A landscape with many valleys, sampled at points; each row gives a point and its height.
A ball rolls from a point to whichever of its 3 nearest points has the largest drop for the distance, and stops where none of them is lower. Distance is the straight distance between rows; heights are no part of it.
Danis (h 36.0): [-11 -34  31  24  34  45  -4   9   2 -51  -5 -23   0  -7  -4 -17  62  17
   7  -8 -24 -12 -10 -32  -5 -14  16  36  13 -43  -9 -27  69 -57  25  -2
  18  43  25  41 -29  -8]
Suvu (h 38.0): [ 16  28  -3 -34  22 -21 -11 -11 -10  33  32  31   2  10  -3  58 -48  -9
  14  39  31  -1  -3  11 -25   6   3 -30 -17  11 -25  39 -79  31 -28 -14
  10  -9 -22 -55 -13  39]
pozi (h 51.1): [ 10  29  54  -2 -12  -2   3   1  -8   2  -3  11  23 -10  -4  -1  -6   5
   8 -12 -14 -32   4 -23  -7  -1  -5   6  12  -2   7 -33  22  -6  11   7
   9 -14  12  10   0 -29]
Sulot (h 50.7): [-21 -31 -71  45 -91  61  -2  17  15 -30 -23 -56 -41 -17  -3 -59  23  20
   1 -18 -10  13  33  -3  -3  31 -13  -3  45  17  23  -6  62 -16  28  28
   7 -40  29  13   8 -20]
Lote (h 40.5): [ 12  45  21 -18 -21 -23  -1  -8  -9  22  19  31  21  -5  -3  31 -31 -11
   2  -3   6 -18  10   2 -25   8  -5 -14 -13  11  10  -7 -42  11  -1   0
   9 -20   1 -23  16  -4]
Neb (h 60.9): [  5  15 -50 -34  36 -14  -2 -13   1  58  22  24 -34  50  24  46 -42  -5
  24  58  65   2  17 -18  -2  51  20 -18 -13   9 -65  60 -85  50 -48 -31
   7  -8 -36 -60 -46  56]
pibu (h 25.0): [ -7 -43   0  31  18  78 -11  13   7 -57  -3 -40   0 -24 -26 -11  66  28
  24   0 -24 -10 -25 -32 -32 -22  22  28  11 -38   4 -18  86 -57  28  -3
  22  26  23  38 -25  -4]
Zom (h 54.7): [  9  18  77 -22  51 -34   1   1   2  10   1  16  23  14 -11  14 -24 -14
 -20   6 -13  -5 -24  10  15 -48  -9  -4  -1 -16   1   2 -42  16 -10  -6
 -15   4 -23   4  -1  -6]
nuvi (h 33.1): [ 22  11  -4 -39  48 -21  -9  -8 -24  29  26  26 -14  21  -7  64 -55  -8
  17  58  39   2 -17  -2  -8  12   5 -32 -11   7 -54  53 -76  47 -50 -15
  -2   0 -41 -58 -34  55]
katu (h 63.7): [ -6  -4  73  -5  51 -24  -5  -2   1 -18  -8  17   8  14  16 -19  23  -6
 -30 -10 -29   6  -4  13  46 -37   5  32   8 -45   0 -23   7 -25   5   6
 -12  38   7  34 -16  -8]
todu (h 41.9): [-12 -44  11  33  31  65  -4   8   3 -63  -2 -28  -4 -15 -16 -11  73  24
   5  -2 -25  -4 -21 -23 -17 -27  21  39  14 -47  -8 -20  73 -65  30  -4
  22  40  27  42 -29   3]
fedag (h 36.1): [  4  35 -28 -25  -6 -22  -4 -17   2  41  31  29   4  10   9  48 -35 -13
  12  22  29  -4  18  13 -30  19   4 -18 -29  21  -5  29 -79  21 -14 -13
  11 -11  -8 -49   2  25]
rogik (h 45.8): [ 10  45  11  -7 -43 -16   5  -5  -9  12   5  27  18 -13   0  12 -19  -5
   1 -17  -1 -23  15  -4 -20  18  -6  -6  -5  17  13 -25 -13   3   8   9
  13 -24  17  -8  16 -19]
zufol (h 8.2): [ 54   9   9 -35  77 -83   0  -1 -18  -2 -44  43   3 -21  -6   7   5 -25
 -11  16  41  72 -55  95  69 -52  38  24  11 -20 -43  30 -34  46 -61 -17
 -62  10 -21 -18  -2  47]
bag (h 51.9): [ 21   2  51 -27  71 -46   1   2  -3  10  -1  17  14  18 -21  23 -28 -23
 -21  24   0  21 -42  30  19 -56  -4 -12 -14 -15 -18  27 -59  33 -29  -8
 -32  11 -40  -9  -5  13]
bipob (h 33.9): [ 34  -7   6 -33  89 -74   3   6 -10   2 -32  32   5   3 -13   8  -1 -31
 -25  22  28  64 -52  72  56 -51  19   9  -7 -23 -41  34 -54  48 -50 -14
 -58  17 -36 -10  -4  37]
pineb (h 64.1): [-14  13 -68 -29  19 -10   1 -19  31  71  31  12 -20  47  28  40 -31  -6
  22  37  54   1  25  -9 -20  40  18 -15 -39  29 -16  56 -86  45 -25 -38
   8 -11 -24 -52 -19  36]
Ruzez (h 38.5): [  4  25 -41 -27  10 -15  -8 -17   5  48  32  26  -8  25  13  49 -38  -9
  16  36  44  -2  16   8 -24  23  12 -21 -28  22 -19  45 -87  27 -26 -22
  15  -7 -17 -58 -15  38]
romuv (h 68.5): [ 26 -13  20 -34  93 -48   5   5 -17  15  -5  14   5  22 -27  35 -33 -26
 -10  42  20  30 -57  29  24 -39   1 -24 -17  -2 -44  45 -61  55 -48 -15
 -48  17 -56 -16 -11  33]
bom (h 29.9): [-10 -50 -11  34  20  86 -15  15  13 -69   1 -43  -2 -28 -34  -6  78  30
  17   0 -21   2 -26 -17 -40 -32  28  32   6 -43   0 -15  81 -66  33  -5
  27  28  23  37 -23   6]
meri (h 36.7): [ 17  40  22 -24  -8 -22  -3  -9  -8  25  24  33  21   0  -7  40 -36 -11
   5   9  10 -16   2   9 -26  -4  -4 -19 -13  11   3   8 -59  19  -8  -3
  11 -19  -6 -33  10   6]
nolib (h 27.8): [-28   5 -71  -9 -25 -15  12 -15  31  62  33  -7   4  15  27  16 -27  -9
  -4 -15  17 -13  33  -3 -18  38 -12 -30 -59  62  44  27 -42  21   7 -21
   2   0 -26 -16  48  -6]
vosod (h 68.4): [ -8  11 -66 -29  35 -15   6 -18  16  73  19  16 -34  68  31  34 -39  -3
  29  54  70  -3  20 -28  -4  56  27 -13 -20   9 -61  65 -83  56 -42 -37
   4 -13 -36 -52 -49  54]
vidar (h 45.3): [ 20  17  50 -29  44 -33  -1  -3 -12  16  15  20  17  15 -21  43 -48 -12
  -5  28   7  -2 -32  14  -8 -37 -11 -24 -12  -1 -15  25 -61  32 -26  -6
 -10  -3 -31 -23  -4  17]
Ded (h 36.2): [-27 -36 -71  50 -93  33  17  16  18  -9 -18 -53 -29   3   2 -60  11   3
 -12 -35  -9   9  28  -9  -3  39 -35 -17  24  30  23  -4  52 -10  27  23
   1 -33  15  18  26 -30]
dur (h 30.3): [ 23  14  17 -37  46 -23  -8  -7 -22  22  25  25  -1  14 -17  61 -56  -8
  10  48  25   3 -24   6 -15  -9  -1 -31 -12   6 -35  44 -72  44 -39 -12
  -3   0 -38 -47 -15  40]
mepa (h 18.7): [-16  -3 -53  32 -85  11  15   6   4  -2 -13 -15  -8  -9   6 -40   1  -3
  -6 -34  -6  -1  29  -8  -4  51 -23  -9   5  30  19 -22  33  -8  23  18
   2 -24  19   9  29 -32]
gapo (h 31.0): [ -2  33 -28 -12 -38 -23   4 -13   5  36  21  25  16  -3  12  23 -24 -17
  -3 -12  13 -11  28  10 -25  30  -6 -15 -32  33  20   0 -49   8   7  -3
  11 -10   4 -27  27  -6]
gimo (h 53.3): [  2   8  81 -15  52 -34   2   1   6  -2  -3  17  20  17   1  -3  -5 -14
 -29  -3 -22   0 -14  14  32 -51  -4   8   3 -30   2  -9 -23   1  -5   0
 -15  16 -14  19  -5 -13]
porom (h 48.1): [ 13  42  30  -7 -36  -7   4  -2 -12   9   3  25  20 -15  -4   6 -14   0
   9 -18  -5 -28  13 -14 -13  12  -9  -2   3   8  12 -30   5   2   8   8
  12 -21  16  -3  13 -23]
ramu (h 42.0): [ -5  -3  54  10  22  24  -2   6   2 -23 -10  -7  18  -3  -1 -14  29  14
   9 -11 -26 -26  -3 -35   3 -11   6  26  16 -30   1 -33  53 -29  17   3
  10  21  16  32 -20 -25]
kisob (h 40.3): [  6  -1  63 -21  52 -48 -20  -7 -19 -30 -15  30  -8  -4  36 -20  24   5
 -32  -2 -24  38 -10  55  72 -45  21  47  20 -50   0 -19   4 -21  -5  17
 -21  48  11  27 -17  16]
Mivu (h 22.0): [-21  14 -67 -15 -16 -16   5 -17  30  65  34   6   5  15  27  24 -25 -14
   3  -1  29  -4  33   2 -25  35   2 -20 -56  49  31  27 -62  25   3 -22
   7  -5 -18 -29  30   5]
gub (h 24.7): [ 21   8  32 -34  60 -31  -3  -3 -20  21  16  15   7  16 -23  54 -49 -13
   1  44  15   7 -34  11  -6 -28  -6 -30 -14   3 -31  39 -67  43 -38 -11
 -14   3 -43 -35 -11  32]
zeg (h 52.1): [ -8  20 -35  16 -71  -4  14   1  -4   6  -9   6   6 -10   3 -25  -5  -7
  -1 -29  -2  -9  27  -6 -12  45 -16  -3  -3  27  18 -31  17  -6  20  16
   6 -26  23   3  28 -30]
makad (h 50.8): [  2 -14   0  24 -22  73 -12   9   1 -40 -16 -41  -4 -32 -18 -24  34  34
  42  -1 -17 -22  -2 -37 -23   4  13  17  28 -11  13 -26  92 -27  22   9
  20  -8  29  20 -19 -17]
tebik (h 56.5): [ -1   4  77 -12  51 -29  -2   1   7  -7  -7  15  15  17  10 -14   7 -10
 -30  -5 -26   0  -8  12  39 -45   1  21   3 -36   3 -14 -12  -6   1   1
 -15  24  -6  26 -10  -9]
non (h 30.1): [-16 -36  33  24  42  33  -2   5  -8 -55  -3  -8  -6  -4   6 -15  63  14
 -12  -4 -31  -2 -12 -15  10 -18  16  48  14 -47 -14 -29  58 -63  23   1
  14  53  28  45 -28   0]
Nozit (h 17.9): [ 24  -8  29 -32  86 -53   4   5  -9   9 -10  16   6  18 -23  24 -28 -28
 -21  35  16  35 -50  37  27 -51  -2 -14 -14  -9 -31  39 -63  49 -44 -14
 -43  17 -51 -13  -5  27]
Rosi (h 35.2): [ -5  25 -31   6 -65 -12  11  -4  -2  16   2  15   9 -12   6 -10 -10 -10
  -6 -29   2 -12  26  -5 -15  41 -15  -6 -14  32  22 -25  -6   0  16  11
   8 -21  15  -6  33 -28]
leli (h 40.4): [ 19  32  51 -26  21 -25  -3  -6  -8  18  19  26  20   4 -14  43 -44 -10
  -1  18   4 -13 -14   9 -15 -26  -7 -19  -8   2  -4  11 -56  27 -15  -5
   0 -13 -17 -26   1   6]
Vipu (h 34.6): [-12 -23  50  17  37  27  -5   5  -2 -37  -7  -9   4  -1   7 -16  47  13
  -5  -8 -29 -12  -5 -29   9 -18   8  36  13 -42  -9 -32  57 -49  20  -1
  12  42  22  40 -30 -12]
Tubo (h 27.0): [-15 -33  38  15  42  20  -5   1 -12 -52  -5  -1  -6  -1  11 -16  59  12
 -17  -5 -31   2  -8  -9  17 -21  16  45  15 -49 -13 -30  52 -59  21   2
  10  56  26  48 -31   1]
Zuf (h 34.0): [ -4 -31  19  23  17  65  -7  13   6 -47  -7 -35   2 -17 -18 -17  54  30
  22  -4 -24 -19 -13 -40 -17 -15  15  31  15 -34   0 -26  80 -49  27  -1
  19  22  25  35 -25 -13]
Guton (h 22.9): [ -6  31 -33   1 -57 -21   8  -6  -2  24  11  17  13  -7   8   3 -16 -12
  -8 -23   5 -10  29   3 -18  38 -11  -9 -25  32  23 -16 -23   2  12   5
  11 -17  11 -12  36 -19]
visiz (h 65.9): [  9  27  75 -12  13 -15   1  -2  -4   6   4  17  25   4  -6  11 -14  -4
  -6  -7 -17 -25  -4 -14   1 -25 -11  -1   5 -10   4 -20  -7   1   3   2
   1  -6  -4   8   0 -21]
gasi (h 35.7): [-43 -61 -55  52 -97  27  31  20  20   2  -1 -71 -21  16   7 -43  -6  -1
 -16 -47 -17  -8  21 -27  -8  30 -68 -55  16  52  27  20  50  -3  17  13
   0 -27 -19  21  47 -22]
bufi (h 43.1): [ -8  16 -39  20 -75   3  11   3  -2   4 -10  -2  -1 -13   3 -30  -3  -4
   1 -28  -4  -8  27 -10  -8  46 -15  -6   2  27  20 -30  24  -2  18  14
   8 -28  26   2  26 -31]
Kolo (h 14.5): [  1 -22 -42  31 -63  86 -21  13   5 -42 -17 -52 -29 -41 -14 -34  30  43
  35   1 -14   0  15 -13 -20  14  12  11  40   2  24 -14  85 -22  26  25
  19 -32  35   7  -8  -7]
Fufab (h 34.2): [ -8 -57 -13  40  23  83 -10  13   5 -80  10 -31  -4 -27 -30  -5  83  25
   3   2 -25  12 -32 -12 -41 -40  32  36   3 -50  -4 -12  73 -77  36  -4
  27  31  27  44 -25  12]
zifev (h 50.5): [  3 -20 -22  29 -38  87 -21  14   1 -47 -14 -51 -15 -43 -19 -25  34  46
  45   0 -16 -10   1 -27 -25   3  18  16  33  -7  24 -18  94 -25  23  19
  22 -18  32  15 -15 -13]
Pifuf (h 41.1): [ -7 -19  38  19  21  44  -3   7   2 -35  -9 -21   9  -7  -9 -16  43  17
  16  -8 -25 -24  -7 -41  -5 -10  11  27  15 -33   0 -30  70 -41  20  -1
  16  25  21  35 -24 -19]
Pon (h 41.2): [-37 -54 -71  55 -95  52  13  21  24 -18 -18 -70 -41   6   0 -63  16  10
 -12 -30 -12  15  34  -8  -8  23 -38 -20  40  28  26   8  57 -13  27  23
   2 -37   9  17  23 -22]
seko (h 44.4): [ -1  10  72   4  19   6   3   5   0 -11 -10   4  21   2  -2 -15  12   8
   0 -11 -23 -29   0 -30   8 -14   0  20  15 -23   4 -34  35 -15  12   0
   7  12  13  27 -11 -30]
Tabaf (h 50.1): [ 13  40  45 -12 -22 -14   3  -3  -8  10   5  26  24  -7  -5  15 -22  -5
   2 -12  -8 -27   7  -9 -17   1  -6  -6   1   5  10 -22 -11   3   5   6
  11 -20   8  -4   9 -21]
duzu (h 42.3): [ 37 -15  -1 -35  97 -70   8   5 -13   5 -33  28   1   6 -21  17  -5 -37
 -23  31  34  62 -60  66  46 -43  17   2 -13 -12 -49  38 -54  55 -54 -20
 -65  21 -49 -13  -5  38]
Duzuz (h 36.6): [  3 -10 -26  27 -55  71 -12   9   0 -36 -19 -39 -19 -39 -13 -35  26  36
  34  -7 -15  -9  13 -24 -15  21   9  11  39   1  18 -25  84 -21  23  18
  19 -27  36  12  -8 -16]
gek (h 24.4): [ 38   3  15 -33  79 -77  -5  -3 -10  -1 -36  39   4  -9  -1  -2   2 -25
 -22  18  28  67 -49  85  66 -60  25  18   5 -27 -33  23 -44  37 -47 -10
 -56  13 -20  -8  -2  35]
Nizar (h 58.1): [  2  13  79 -14  37 -21   3   1   5   1  -4  14  23  13  -1  -3  -3  -8
 -20  -8 -25 -14 -11  -4  18 -39  -6  10   2 -27   5 -18  -6  -5   3   2
  -8  12  -7  21  -7 -21]
Batef (h 52.2): [  3   5  65 -17  62 -46  -3   1   5  -5 -13  21  12  17   8 -10   4 -16
 -35   0 -19  21 -16  36  50 -58   1  20   1 -37   0  -5 -28   4  -7  -1
 -27  25 -12  17  -7   3]
vidip (h 33.2): [  6   2  61 -18  56 -53 -14  -8  -7 -19 -18  30  -2   0  26 -19  16  -7
 -34   0 -21  38 -12  58  71 -54  17  33  13 -47  -3 -14 -15  -7 -11   8
 -30  37   2  22 -11  12]
Nudib (h 26.4): [ 20   9  53 -30  59 -62 -21 -10 -16 -18 -22  33  -2  -5  28 -17  14  -5
 -27   2  -8  51 -19  74  80 -60  28  36  14 -46   0  -1 -14   0 -23  12
 -38  33   4  13  -9  24]
dofem (h 50.9): [  8  21  17  13 -41  21   2   3  -9 -16 -15   1   9 -23  -6 -20   7  15
  20 -18 -12 -28  12 -32  -9  18  -3   8  20   3  10 -40  50 -10  14  12
  11 -21  27  12   1 -31]
medar (h 29.2): [ -3 -43 -11  28  -1  93 -20  17  11 -53  -5 -50  -3 -33 -33 -13  59  38
  36   3 -21 -10 -20 -28 -40 -23  29  23  14 -28  14 -12  91 -50  31   4
  26  10  22  28 -22  -3]
Sifu (h 42.9): [-11 -50  10  27  38  45  -6  -1 -15 -77   1 -10 -13 -14  -5  -5  75  19
 -15   0 -26  12 -24  -5  -7 -26  24  50  14 -52 -16 -23  62 -74  25  -1
  23  56  37  51 -32  14]
mep (h 30.2): [-21  17 -59  -5 -36 -21   8 -12  21  49  27   8   9   9  22  15 -23 -14
  -6 -18  16  -7  33   2 -21  37  -8 -21 -50  48  34  12 -46  11   7 -10
   6  -3 -12 -20  41  -9]
pabi (h 50.2): [  8  32  35   6 -33   6   4   1 -12  -3  -6  11  17 -20  -5  -8  -1   9
  13 -18 -15 -34   9 -28  -8  16  -5   4  15   4   9 -36  32  -4  12  11
  14 -21  21   9   4 -30]
Remal (h 38.8): [-11 -54   0  35  32  67  -8   8   0 -79   7 -20 -10 -16 -19  -7  81  24
  -3   1 -24   8 -28 -11 -24 -28  30  44   9 -52 -15 -17  69 -75  32  -4
  25  47  32  46 -28  14]
Tifi (h 57.7): [  1  -9  23  19  -3  52  -3  10   1 -32 -14 -27   8 -21 -11 -18  32  24
  28  -8 -18 -29  -4 -42 -14   2  11  22  23 -18   6 -33  80 -28  19   7
  17   2  23  25 -19 -21]
zosir (h 48.3): [ -1 -11  58 -11  50 -36 -21 -10 -24 -36 -14  25 -12  -3  34 -15  33   7
 -32  -3 -31  28  -8  41  65 -36  22  50  19 -51  -2 -26  17 -35   3  17
 -12  56  17  35 -18  15]
Debib (h 49.6): [  0  31 -15   9 -66  -4   7  -1  -8   1  -5  12  11 -19   1 -13  -7   0
   6 -27  -2 -19  24 -13 -13  36  -9   0   0  18  16 -34  15  -5  17  13
  11 -26  22   0  22 -26]
soz (h 37.1): [  7  29 -26 -30   9 -19  -9 -14  -2  41  30  30  -5  20   7  55 -42 -11
  14  37  37  -1  10   8 -28  18   9 -21 -23  19 -16  37 -83  27 -25 -18
  15  -7 -15 -59 -10  36]
Pibut (h 47.4): [  4 -29  -9  27 -20  88 -21  14   6 -47  -8 -51  -7 -38 -25 -19  47  43
  45   4 -19 -12 -10 -31 -31 -10  20  20  27 -16  20 -20  95 -34  28  12
  25  -3  28  20 -19  -9]
zepo (h 55.1): [ -7   8 -40  28 -79  18   9   7   0  -9 -16 -10  -8 -20  -2 -38   6   7
   7 -27  -6  -7  25 -16  -8  42 -14   1  18  21  16 -29  42  -5  20  21
   7 -30  30   8  18 -29]
Tebi (h 32.3): [-27 -24 -64  40 -87  18  20  11  13   0 -12 -36 -15   1   5 -51   2  -6
 -14 -38  -8   4  28 -12  -2  45 -35 -19   9  37  23 -10  39  -7  21  17
  -1 -27  10  13  38 -32]
mov (h 58.7): [ -3  18 -58 -31  27 -11  -3 -17  13  64  29  20 -24  48  24  46 -36  -6
  24  51  57   0  20 -12 -14  43  23 -14 -23  18 -41  61 -85  44 -35 -31
  10 -10 -26 -59 -32  48]
gobut (h 27.5): [-30 -26 -64  35 -78   2  26   8  13  19   0 -35  -6   5   8 -34  -7 -10
 -17 -46 -10  -6  28 -12  -4  47 -45 -35 -14  55  29  -5  24   0  17   8
   1 -17  -8  14  54 -34]
zab (h 33.0): [-18   0 -56  28 -79   2  18   4   6  11  -8 -13  -2  -4   5 -34   1  -8
 -10 -40  -5  -2  31  -8  -6  52 -27 -14  -7  39  23 -18  22  -6  21  14
  -1 -22  14  10  37 -32]
Nuvol (h 50.3): [ 15  28  66 -26  31 -30   1  -2  -6  13  11  21  25   9 -16  29 -33 -10
  -9  10  -6 -13 -19   5  -4 -37 -13 -14  -8  -4   0   7 -44  19 -12   0
  -6  -9 -19  -9   5  -2]
Fumis (h 49.7): [  2 -10  -9  23 -36  69 -11  12  -2 -35 -18 -39 -10 -38 -16 -28  27  38
  40  -7 -17 -20   4 -32 -17  10  11  15  30  -4  13 -27  86 -23  21  14
  16 -18  31  17 -13 -19]
zekuz (h 45.6): [-19  18 -67 -18  -7 -15   4 -22  29  63  35   9  -2  24  29  33 -28 -11
   9  12  37  -6  33   4 -25  32   6 -19 -54  41  22  39 -77  26  -4 -26
   9  -5 -19 -38  17  16]
gik (h 29.5): [ 25   8  46 -28  65 -64 -13  -5  -5  -8 -26  36   0   0  12 -13   7 -17
 -31   7  -1  54 -27  76  73 -64  18  23  10 -40  -7   7 -36  17 -30   1
 -42  21  -6   6  -7  24]
bufe (h 51.3): [ 12   1  54 -23  73 -52   1   0   5   2 -14  21  13  16  -7   3 -11 -24
 -35  12  -4  31 -33  45  41 -61   0   0  -5 -26  -9  13 -50  22 -21  -7
 -38  15 -25   5  -4   8]
rurel (h 30.6): [ 17  24  34 -33  39 -24  -8  -7 -17  20  24  23  12  12 -19  55 -49 -13
   5  36  16  -4 -23  11 -15 -20  -7 -29 -12   6 -21  34 -70  34 -29  -6
  -3  -5 -30 -38  -9  29]
rim (h 54.4): [  4   3 -18  27 -60  43  -4   6  -6 -24 -18 -20 -10 -30  -2 -32  17  26
  27 -16  -9 -14  17 -24  -8  29  -1   7  35   9  13 -31  68 -13  19  19
  12 -30  36  12   1 -25]
vurif (h 53.7): [  4  17 -12  15 -63  16   4   4  -9  -9 -17   1   5 -20   0 -25   5   7
  14 -25  -4 -17  18 -20 -10  36  -6   3  17  16  15 -36  43  -9  18  16
  12 -29  29   8  11 -31]
katib (h 37.3): [-11 -19  60  -2  49 -16 -10  -4 -11 -37 -12  12  -4   8  27 -21  38   4
 -28  -6 -32  15  -3  14  47 -28  14  48  13 -51  -7 -29  25 -42  12   9
  -5  58  18  41 -24   3]
zutol (h 37.0): [ 14  19 -21 -36  29 -15  -8 -15 -10  40  32  30  -9  23   2  60 -46  -8
  19  50  41   0  -1   1 -16  22  11 -25 -15   7 -43  51 -84  36 -37 -20
   7  -9 -27 -61 -29  49]
tute (h 51.6): [  8  12  34  15 -17  30   1   5  -5 -19 -13  -6  10 -20  -7 -18  16  17
  25 -15 -15 -35   5 -40  -9   5   4  14  22  -7   8 -39  59 -16  16   7
  12 -11  26  19  -9 -29]
tere (h 34.4): [-18 -15 -59  40 -86  29   9  10   4 -13 -20 -32 -19 -14   3 -50  10   7
   1 -32  -6   2  28 -11  -5  43 -21  -5  22  23  19 -19  53 -10  22  20
   5 -34  27  11  22 -32]
sibiz (h 17.8): [-28  -5 -64  14 -58 -13  17  -4  17  39  15 -16   6   4  19  -9 -18 -14
 -16 -36   2 -11  31 -10  -9  44 -30 -30 -39  59  38   0  -8   5  13  -4
   0  -6 -14   1  57 -26]
vodu (h 18.4): [-28   3 -68  -4 -36 -16  15 -11  25  55  30  -8   6   9  25   9 -22 -11
 -10 -24  14 -10  32  -5 -14  42 -17 -32 -55  61  42  14 -31  14  10 -11
   2  -1 -21 -11  54 -11]
Gem (h 56.0): [-21  16 -71 -24   7 -12   2 -19  32  72  38   8  -6  35  28  36 -28  -8
  17  24  46  -3  29  -3 -25  35  12 -17 -45  38   4  47 -85  36 -12 -32
   6  -9 -22 -43   3  27]
zan (h 44.7): [  8  20 -38 -31  33 -12  -9 -14  -5  47  28  23 -20  33  13  55 -43  -6
  25  53  50  -1   8  -6 -13  34  16 -22 -19  10 -48  56 -86  41 -41 -22
  10  -8 -27 -64 -36  52]
Sus (h 38.6): [-10 -14  62   9  39  10   0   0   2 -26 -10   0  11   7   7 -19  32   8
 -13  -9 -31 -17  -3 -25  18 -21   7  31  12 -41  -2 -31  42 -37  14   0
   4  37  15  37 -23 -19]
ligit (h 35.9): [ -5 -16 -47  37 -75  68  -8  13   6 -35 -21 -45 -30 -35  -9 -44  22  34
  23  -9 -12   3  25 -13 -13  25   1   6  43   7  21 -13  80 -15  27  27
  15 -37  36   6  -2 -18]
peba (h 27.6): [ 44  17  32 -33  67 -80 -16  -8 -17  -8 -41  40   3 -20   9  -6  10 -15
  -8   7  21  69 -39  96  79 -64  34  29  20 -36 -19  15 -25  25 -45  -4
 -51  15  -9  -7  -4  38]
Kikud (h 45.7): [ -4 -10 -46  33 -75  54  -1  10   1 -29 -22 -39 -22 -28  -6 -47  18  25
  19 -14 -11  -1  26 -14  -8  32  -6   4  38  14  17 -20  70 -14  26  21
  13 -36  38  10   5 -19]
forik (h 53.1): [ 15  12 -35 -36  43 -17  -8 -11 -13  44  23  25 -30  35  11  55 -51  -4
  25  61  52   0   6 -12  -3  41  17 -24 -11   7 -68  60 -78  48 -52 -20
   3  -5 -37 -64 -48  61]
rad (h 57.1): [ 13  40  57 -16   2 -20   1  -5  -8  13   6  26  26   0  -9  22 -26  -7
  -1  -2  -7 -25   0  -9 -13 -16  -8  -7   0   3   7 -15 -23   9   1   2
   7 -15  -1  -6   9 -15]
negid (h 43.0): [ -1 -28   6  26  -5  73 -12  10   7 -45 -14 -45   2 -26 -23 -20  47  34
  37  -1 -19 -22 -10 -39 -25  -9  17  22  24 -23   8 -24  90 -40  25   2
  22   8  25  27 -20 -14]
vozas (h 18.1): [-10 -34  37   9  43   6 -12  -4 -28 -61  -5   7 -18  -6  21 -14  58  17
 -28  -2 -30  14 -15  10  31 -23  24  51  17 -49 -15 -30  46 -62  16  12
  11  66  33  50 -32  15]
dila (h 56.7): [ -1   9 -25  25 -70  26   2   5  -5 -16 -19 -10  -7 -24  -1 -33   7  12
  13 -23  -5 -14  24 -19  -8  38  -7   4  25  14  14 -36  52  -8  20  21
  10 -32  33   9   7 -27]
tob (h 32.8): [ 25  -1  20 -38  72 -31  -5  -1 -27  22  16  15  -3  20 -20  57 -52 -12
   7  55  26   8 -42   6   1 -17  -1 -34 -13   6 -48  50 -63  50 -50 -11
 -21   9 -55 -39 -20  43]
zepur (h 40.2): [-11  26 -51 -12 -28 -21   3 -15  16  50  28  20   6   9  19  26 -24 -17
   0  -2  21  -5  29   7 -25  34   0 -17 -46  37  24  16 -60  14   5 -13
  11  -5  -7 -32  29   1]
Vune (h 32.6): [-38 -43 -62  39 -84   8  31   9  14  20   7 -54 -12  13   9 -31  -9  -8
 -18 -49 -12 -11  23 -24  -3  40 -59 -54  -5  59  31  12  38  -4  13   6
  -3 -17 -23  16  59 -31]
pud (h 21.2): [-33 -19 -65  21 -62  -7  22  -1  18  35  17 -29   0   5  18 -16 -18 -12
 -20 -44  -2 -13  28 -17  -5  47 -41 -42 -33  65  40   5   8   6  13  -1
   1  -5 -22   7  64 -25]
Terip (h 55.2): [  1  13  79  -2  30 -12   1   0   3  -4  -5  11  22   8   0  -7   2  -2
 -12 -10 -25 -20  -6 -16  13 -29  -3  16   9 -25   5 -21  12 -11   8   0
   0  13   0  28  -9 -22]
Begon (h 32.7): [ 17  33  28 -29  19 -23  -4  -9 -13  24  25  29  11   5 -10  52 -45  -9
   6  29  16  -8 -13  11 -22 -11  -4 -25 -15   6 -12  23 -69  26 -23  -6
   7 -12 -20 -39  -1  21]
Kavu (h 11.6): [-19  14 -57   5 -61 -19  13  -8  10  36  16   4   9   1  13  -4 -14 -18
 -12 -32   6  -8  30  -4 -14  44 -20 -19 -37  46  32  -7 -18   4  16   1
   6  -9  -2  -5  48 -20]
galu (h 36.3): [ -45  -72  -50   57 -102   42   30   25   22    0   -5  -82  -29   20
    4  -51    2    2  -15  -46  -16   -5   24  -24  -11   20  -67  -54
   30   47   27   23   56   -6   25   17    2  -37  -17   20   39  -21]
vodub (h 35.5): [-38 -46 -64  49 -91  20  30  16  19   5  -8 -60 -19  13   4 -46  -3  -5
 -16 -46 -13  -5  25 -15  -5  36 -55 -40   7  48  28   8  44  -6  17  11
  -2 -26  -6  19  43 -31]
Rabu (h 35.4): [ 24   6  45 -33  63 -32  -3  -1 -14  17  11  17  10  20 -24  44 -45 -17
  -7  36   9   8 -39  16  -1 -37  -7 -28 -12  -3 -24  34 -66  41 -36  -8
 -22   3 -42 -25  -7  25]
kovo (h 32.9): [ 26   0  27 -30  80 -67  -2   1  -5   0 -25  27   8   7  -7   1  -5 -26
 -32  20  11  57 -44  69  56 -62   8   6  -6 -27 -22  24 -55  34 -37 -10
 -52  14 -30  -3  -2  25]
kipu (h 42.7): [ 20  -6  33 -28  85 -58   4   2  -5   6 -19  23   6  16 -17  12 -12 -29
 -31  23   8  46 -46  55  41 -58   5  -3  -9 -22 -24  28 -60  42 -36 -10
 -50  15 -36  -4  -3  21]
Sute (h 34.3): [  4  37 -23 -20 -23 -22  -2 -12   1  38  28  33  16   3   9  34 -28 -14
   3   3  24  -7  20  10 -31  22  -1 -16 -30  24  12  12 -67  13  -2  -8
  14 -13   0 -39  19   7]
toved (h 53.6): [ -1  21 -23  19 -71   9   8   1  -5  -3 -14   1   1 -19   0 -25   2   3
   6 -27  -4 -16  25 -15 -10  41 -13  -1   9  20  15 -33  35  -7  19  15
   7 -28  30   4  21 -29]

For each start below, name the point where the ball stops.
vosod -> gub
zifev -> pibu
Neb -> gub
galu -> Kavu
Ruzez -> Kavu
vodub -> Kavu

Call two points neighbours if one is among the 3 nearest of the other. Go from one point of each pair to the other, from neighbour to neighbour, staying as low as possible. Name the highest point that can't be avoided.
Nudib / Kavu -> Sulot
zufol / Nudib -> gik
Kolo / Nozit -> zifev
Kavu / gub -> Suvu
zufol / Nozit -> kipu
Kavu / Mivu -> nolib
pibu / Nozit -> zosir
pibu / vozas -> Pifuf
mepa / Mivu -> Tebi
